A landscape with many peaks, sampled at points; each row gives a point and its height.
A climber steps from a point to the highest of its 6 nearest points, and stops where none of them is higher. Distance is the straight distance between rows; heights are no part of it.
k905: [142  85 147 153 147  84  77  57 144 113  87 168  72 164 124 106 141  78
  82 112  77 146]  height 40.7
k698: [143 101 128 160 105  67  95  64 163 145 107 120  86 201 150  89 121 121
  86 115 119 114]  height 23.7
k26: [110 139 127 127  94 153 145 119 123 129 136 118 141 122 125 125 133 162
 130 131 138 107]  height 54.3
k66: [115 107 158 117  97 143 122 101 120 131 116 150  85 145 105 103 121 165
 123 125 148 116]  height 39.4
k949: [126 139 165  48 143 212 148 151  98 109 101 187  83  77 104 129 124 157
 159 114 142 166]  height 65.6
k806: [143 116 111 156 167  71 123 152 145 135 139 122 150 141 141 161 128  59
 125 129 115 148]  height 47.4
k561: [129 137  86 151  90 150  70  70 162  94  90  77 173 153 142  66 162 168
  65 120 103  74]  height 33.7
k951: [143 116 141  94 189 118 134 210 118 131 153 168 136 106  99 183 110  75
 162 133 145 178]  height 46.5
k449: [107 109 175  92  85 127 170 146 105 181 166 156  61 132 113 123  85 196
 170 134 187 127]  height 47.2
k772: [138 130  91 164 122  74 129 107 159 144 141  87 155 168 172 136 130 107
 109 117 121 110]  height 65.2
k386: [134 110 138 140 123 130  90  68 141 100  92 152  97 150 111  97 149 121
  84 117  97 124]  height 36.7
k528: [138  96 164 123 133 114  99  84 126 117  99 181  60 141 101 115 129 105
 119 119  97 146]  height 61.7
k752: [132 147 108 141 159 150 122 144 118 105 122 109 172  94 129 144 149  96
 135 145 113 133]  height 46.1
k855: [135 119 102 158  87  84  91  64 169 134 109  87 130 195 160  81 133 150
  75 110 117  94]  height 28.5
k525: [120 140 130 115 125 144 161 170 112 135 153 128 142 108 126 160 121 135
 162 136 152 128]  height 59.3
k480: [137 102 172  63 144 157 142 150  98 138 127 202  31 102 100 137 108 135
 174 126 146 172]  height 54.2
k362: [133 100 159 109 142 123 137 132 113 132 129 170  77 123 110 143 114  99
 145 126 128 156]  height 28.3
k643: [104 133 109 131  68 159 105  96 144 109 109 106 157 148 116  64 147 205
  91 129 133  82]  height 35.0
k346: [129 122 152 103 124 188  89  91 114  77  63 173  97 121  87  93 159 155
  96 119  92 132]  height 26.0
k530: [143 108 131 133 186 110 108 155 123 106 121 149 148 106 113 168 134  51
 128 135 106 165]  height 41.5
k200: [105 148 117 117 123 143 179 185 115 139 171 106 170 102 127 163 116 159
 169 134 152 120]  height 65.4
k58: [137 138  86 160 135 110 117 109 149 112 127  92 176 136 161 135 144  98
 108 131 104 110]  height 66.2
k428: [115 159 103 149 100 131 137 118 137 129 152  83 177 120 153 121 136 161
 126 131 129  89]  height 48.6
k519: [145 118 102 164 145  58 126 120 151 151 141 104 145 165 166 144 127  78
 112 122 119 133]  height 32.5
k729: [133 135 147  90 137 183 134 137 108 107 104 163 108  89 108 135 135 135
 151 124 131 149]  height 53.5
k770: [104 141 119 111 133 123 194 217 118 157 207 106 163 110 126 176  97 161
 186 132 172 127]  height 57.5
k776: [ 93 190  99 110 123 175 181 198 103 129 171  83 199  67 131 146 121 194
 173 143 143 109]  height 70.1
k398: [123 141 100 151  91 143  95  90 146 106 113  90 170 146 141  93 152 159
  92 128 115  85]  height 42.6
k262: [124 104 143 125 149  73 165 192 123 173 187 134 111 142 124 173  89 115
 163 130 172 149]  height 23.8
k912: [128 117 123 154 117  72 144 112 145 159 145 112 108 162 152 134 113 117
 126 125 135 125]  height 12.8
k83: [153  94 116 160 183  44 106 127 151 121 124 142 131 150 144 154 130  28
 106 118  98 157]  height 38.8
k124: [138 171  79 159 145 155 110 119 127 104 120  78 210  91 146 123 149 117
 120 143  98 103]  height 33.2
k518: [153 137 104 158 181 131  72  99 127  70  86 126 169 101 133 123 171  47
  85 134  64 141]  height 22.9
k311: [146 114 126 143 161 124 100 111 130  97 108 146 128 113 118 144 147  68
 115 132  90 144]  height 28.6
k404: [131 114 123 125 124 177  49  66 134  55  51 146 115 139  87  65 181 158
  60 117  82 110]  height 11.8
k823: [146  86 167  74 186 112 136 207 113 140 151 198  81 109  93 175 102  79
 168 129 146 197]  height 42.2
k351: [133  93 148 147 135  66 123  99 141 155 129 145  72 158 139 124 107  96
 126 123 128 141]  height 24.1
k808: [117  98 165 111 114  98 176 166 112 189 180 146  60 135 124 138  78 154
 171 135 182 147]  height 20.6
k594: [147 159  93 157 166 159  85 112 123  78  93 102 189  87 132 124 162  84
 104 142  82 127]  height 31.3
k442: [108 123  86 148  63 129  86  78 167 110 105  85 154 184 141  56 142 200
  66 113 131  71]  height 32.7
k868: [ 92 133 157  90  66 163 167 141 110 163 157 140 107 121 119 111 109 216
 154 137 174 104]  height 57.9
k257: [117 132 154  91  98 193 122 108 109 104  94 156 104 117  93  99 142 179
 124 125 138 120]  height 41.4
k778: [114 131 121 141 116  96 165 147 132 155 164 103 136 141 144 142 114 135
 150 130 147 120]  height 58.9
k396: [148 127 111 160 142  99 103  95 145 118 112 112 146 140 150 133 150  72
 102 124  93 129]  height 28.2
k707: [121 127 135 127  90 172  98  88 130  97  97 126 129 137 107  82 150 172
 102 126 127 103]  height 35.1
k63: [136 130 110 153 159  65 149 177 147 156 175 103 162 150 147 166 114  89
 142 126 141 135]  height 60.8
k536: [122 166 115 136 120 188 115 119 116 104 109 106 178  89 126 116 149 153
 123 142 116 109]  height 48.5
k909: [128 116 162 104 119 167 119  99 113 111  94 170  79 122  92 115 138 145
 128 121 123 135]  height 36.3
k309: [146  96 145 132 170  84 120 141 122 132 134 167  99 127 119 156 122  63
 130 129 117 164]  height 34.5
k194: [126  97 160 146 105  90 122  87 141 153 127 141  64 169 127 103 106 132
 114 122 140 126]  height 33.1
k453: [138 147 136  91 175 190 133 160 101  96 102 162 129  66 107 147 139 101
 148 134 114 166]  height 46.4
k9: [ 94 151 133 113  89 151 181 166 111 156 172 116 151 105 129 138 113 190
 169 137 158 111]  height 60.6
k78: [147 142  99 159 129 153  62  65 146  80  81  91 168 123 127  87 169 123
  72 132  86  94]  height 23.4
k503: [117 116 165 106 101 135 156 134 108 156 145 151  81 124 118 129 100 159
 153 137 163 131]  height 42.1
k598: [118 106 178  86 100 158 144 130 106 139 129 172  66 126 103 120 107 165
 156 124 157 138]  height 45.4
k785: [122 152 132 111 122 178 135 132 106 109 114 134 141  97 119 130 137 146
 142 136 129 125]  height 50.5
k708: [108 165 119 125 101 180 146 141 107 116 132 107 167  94 125 126 133 178
 146 137 134 100]  height 56.7
k65: [158 128  89 172 112  27 135 108 172 174 129  87 127 198 189 129 114  96
 102 110 109 124]  height 24.6
k479: [138 116 114 158  84  50 112  82 168 176 115  94 101 211 178  88 108 140
  94 105 125 106]  height 22.7
k435: [150 160  79 171 147 138  75  88 142  94 102  84 194 104 156 117 167  91
  89 135  80 111]  height 20.0
k235: [133 174 116 110 176 200 126 168  96  85  98 130 167  56 114 140 140 115
 144 138 117 145]  height 48.4
k564: [116 138 115 151  94 106 135  93 149 142 137  94 142 160 155 113 132 154
 115 124 128  96]  height 39.5
k547: [100 136 151 110  77 171 153 126 117 137 134 132 123 123 119 106 123 197
 141 138 156 103]  height 60.7
k948: [121 145 106 138 153 124 150 182 122 134 164  97 183 110 135 165 128 115
 150 134 135 127]  height 59.5
k439: [116 114 139 138  77 122 120  90 135 137 122 124 106 167 124  87 126 175
 110 129 143  97]  height 34.9
k7: [129 156  87 160 104 120 125 104 148 135 136  71 178 140 167 116 141 138
 109 126 111  91]  height 70.3
k120: [141 137 110 153 138 137  96  94 136  97 104 113 158 121 133 118 160  95
 103 132  94 115]  height 22.0
k506: [125  92 176 118 109 109 122  92 122 151 124 168  48 144 107 115 110 136
 135 125 139 139]  height 40.8
k986: [131 153 131  49 200 199 149 224 100 110 125 167 146  64 107 171 122 117
 174 130 151 185]  height 55.2
k227: [139 108 124 162 135  51 132 104 153 169 138 114  97 180 162 126 106  87
 113 120 127 138]  height 15.3
k940: [ 99 128 150 106  92 119 192 176 113 178 195 127 105 127 124 148  86 180
 176 137 181 126]  height 39.2
k930: [126 115 137 142 102 125 107  81 142 124 109 121 119 158 126  99 142 140
  96 124 117 108]  height 28.0
k57: [126  99 160 135 129  83 154 133 124 177 159 137  69 147 124 136  88 119
 143 130 159 143]  height 2.1
k514: [118 115 133 148  87  78 133  93 149 170 133 107  94 184 153  95 107 162
 115 121 144 106]  height 28.4
k372: [144 115 107 156 180  91 109 131 140 108 124 120 164 124 142 155 142  46
 114 129  97 146]  height 38.9
k534: [144 135  79 165 144  35 148 154 167 166 159  82 169 179 178 157 120  84
 118 111 119 129]  height 37.1
k238: [135 151 126 129 139 184 109 104 115  89  95 131 149  95 109 120 159 118
 119 138 103 125]  height 30.7
k677: [121 127 113 144 147  61 179 192 144 175 194  99 150 148 144 168  97 117
 153 122 157 135]  height 40.9
k392: [142 120 143  84 180 157 138 187 105 116 127 176 119  87 108 164 128  92
 157 134 131 177]  height 44.8
k981: [129 122 144  88 153 139 163 206 106 143 160 155 120 104 109 176 106 121
 174 135 164 166]  height 48.7
k452: [119 120 148 122 111 135 146 128 115 140 138 137 108 133 119 134 119 142
 143 130 145 122]  height 40.5
k621: [145 123 122 153 141 130  74  63 139  85  85 132 129 137 123 105 164  90
  81 120  71 127]  height 24.2
k854: [118 130 161  86 117 159 167 167 103 146 149 159 100 102 115 152 108 154
 173 135 166 140]  height 51.3
k133: [128 164 135  84 152 202 147 169  97 107 116 151 139  73 113 146 132 137
 159 133 142 150]  height 57.2
k748: [111 188 114  83 162 202 175 221  94 123 146 115 180  53 123 161 115 159
 178 138 157 140]  height 65.7

For each start below, name the point where the climber stops.
k57: k776
k808: k776
k594: k776

Call two points neighbours if one is among the 6 nearest of the other. Go from one point of each pair to the other, from neighbour to neighbour, staying as high as possible. Name the lowest point that can't be avoided.
k63 and k949: k133
k7 and k528: k506
k63 and k776: k948
k776 and k547: k9
k7 and k776: k428
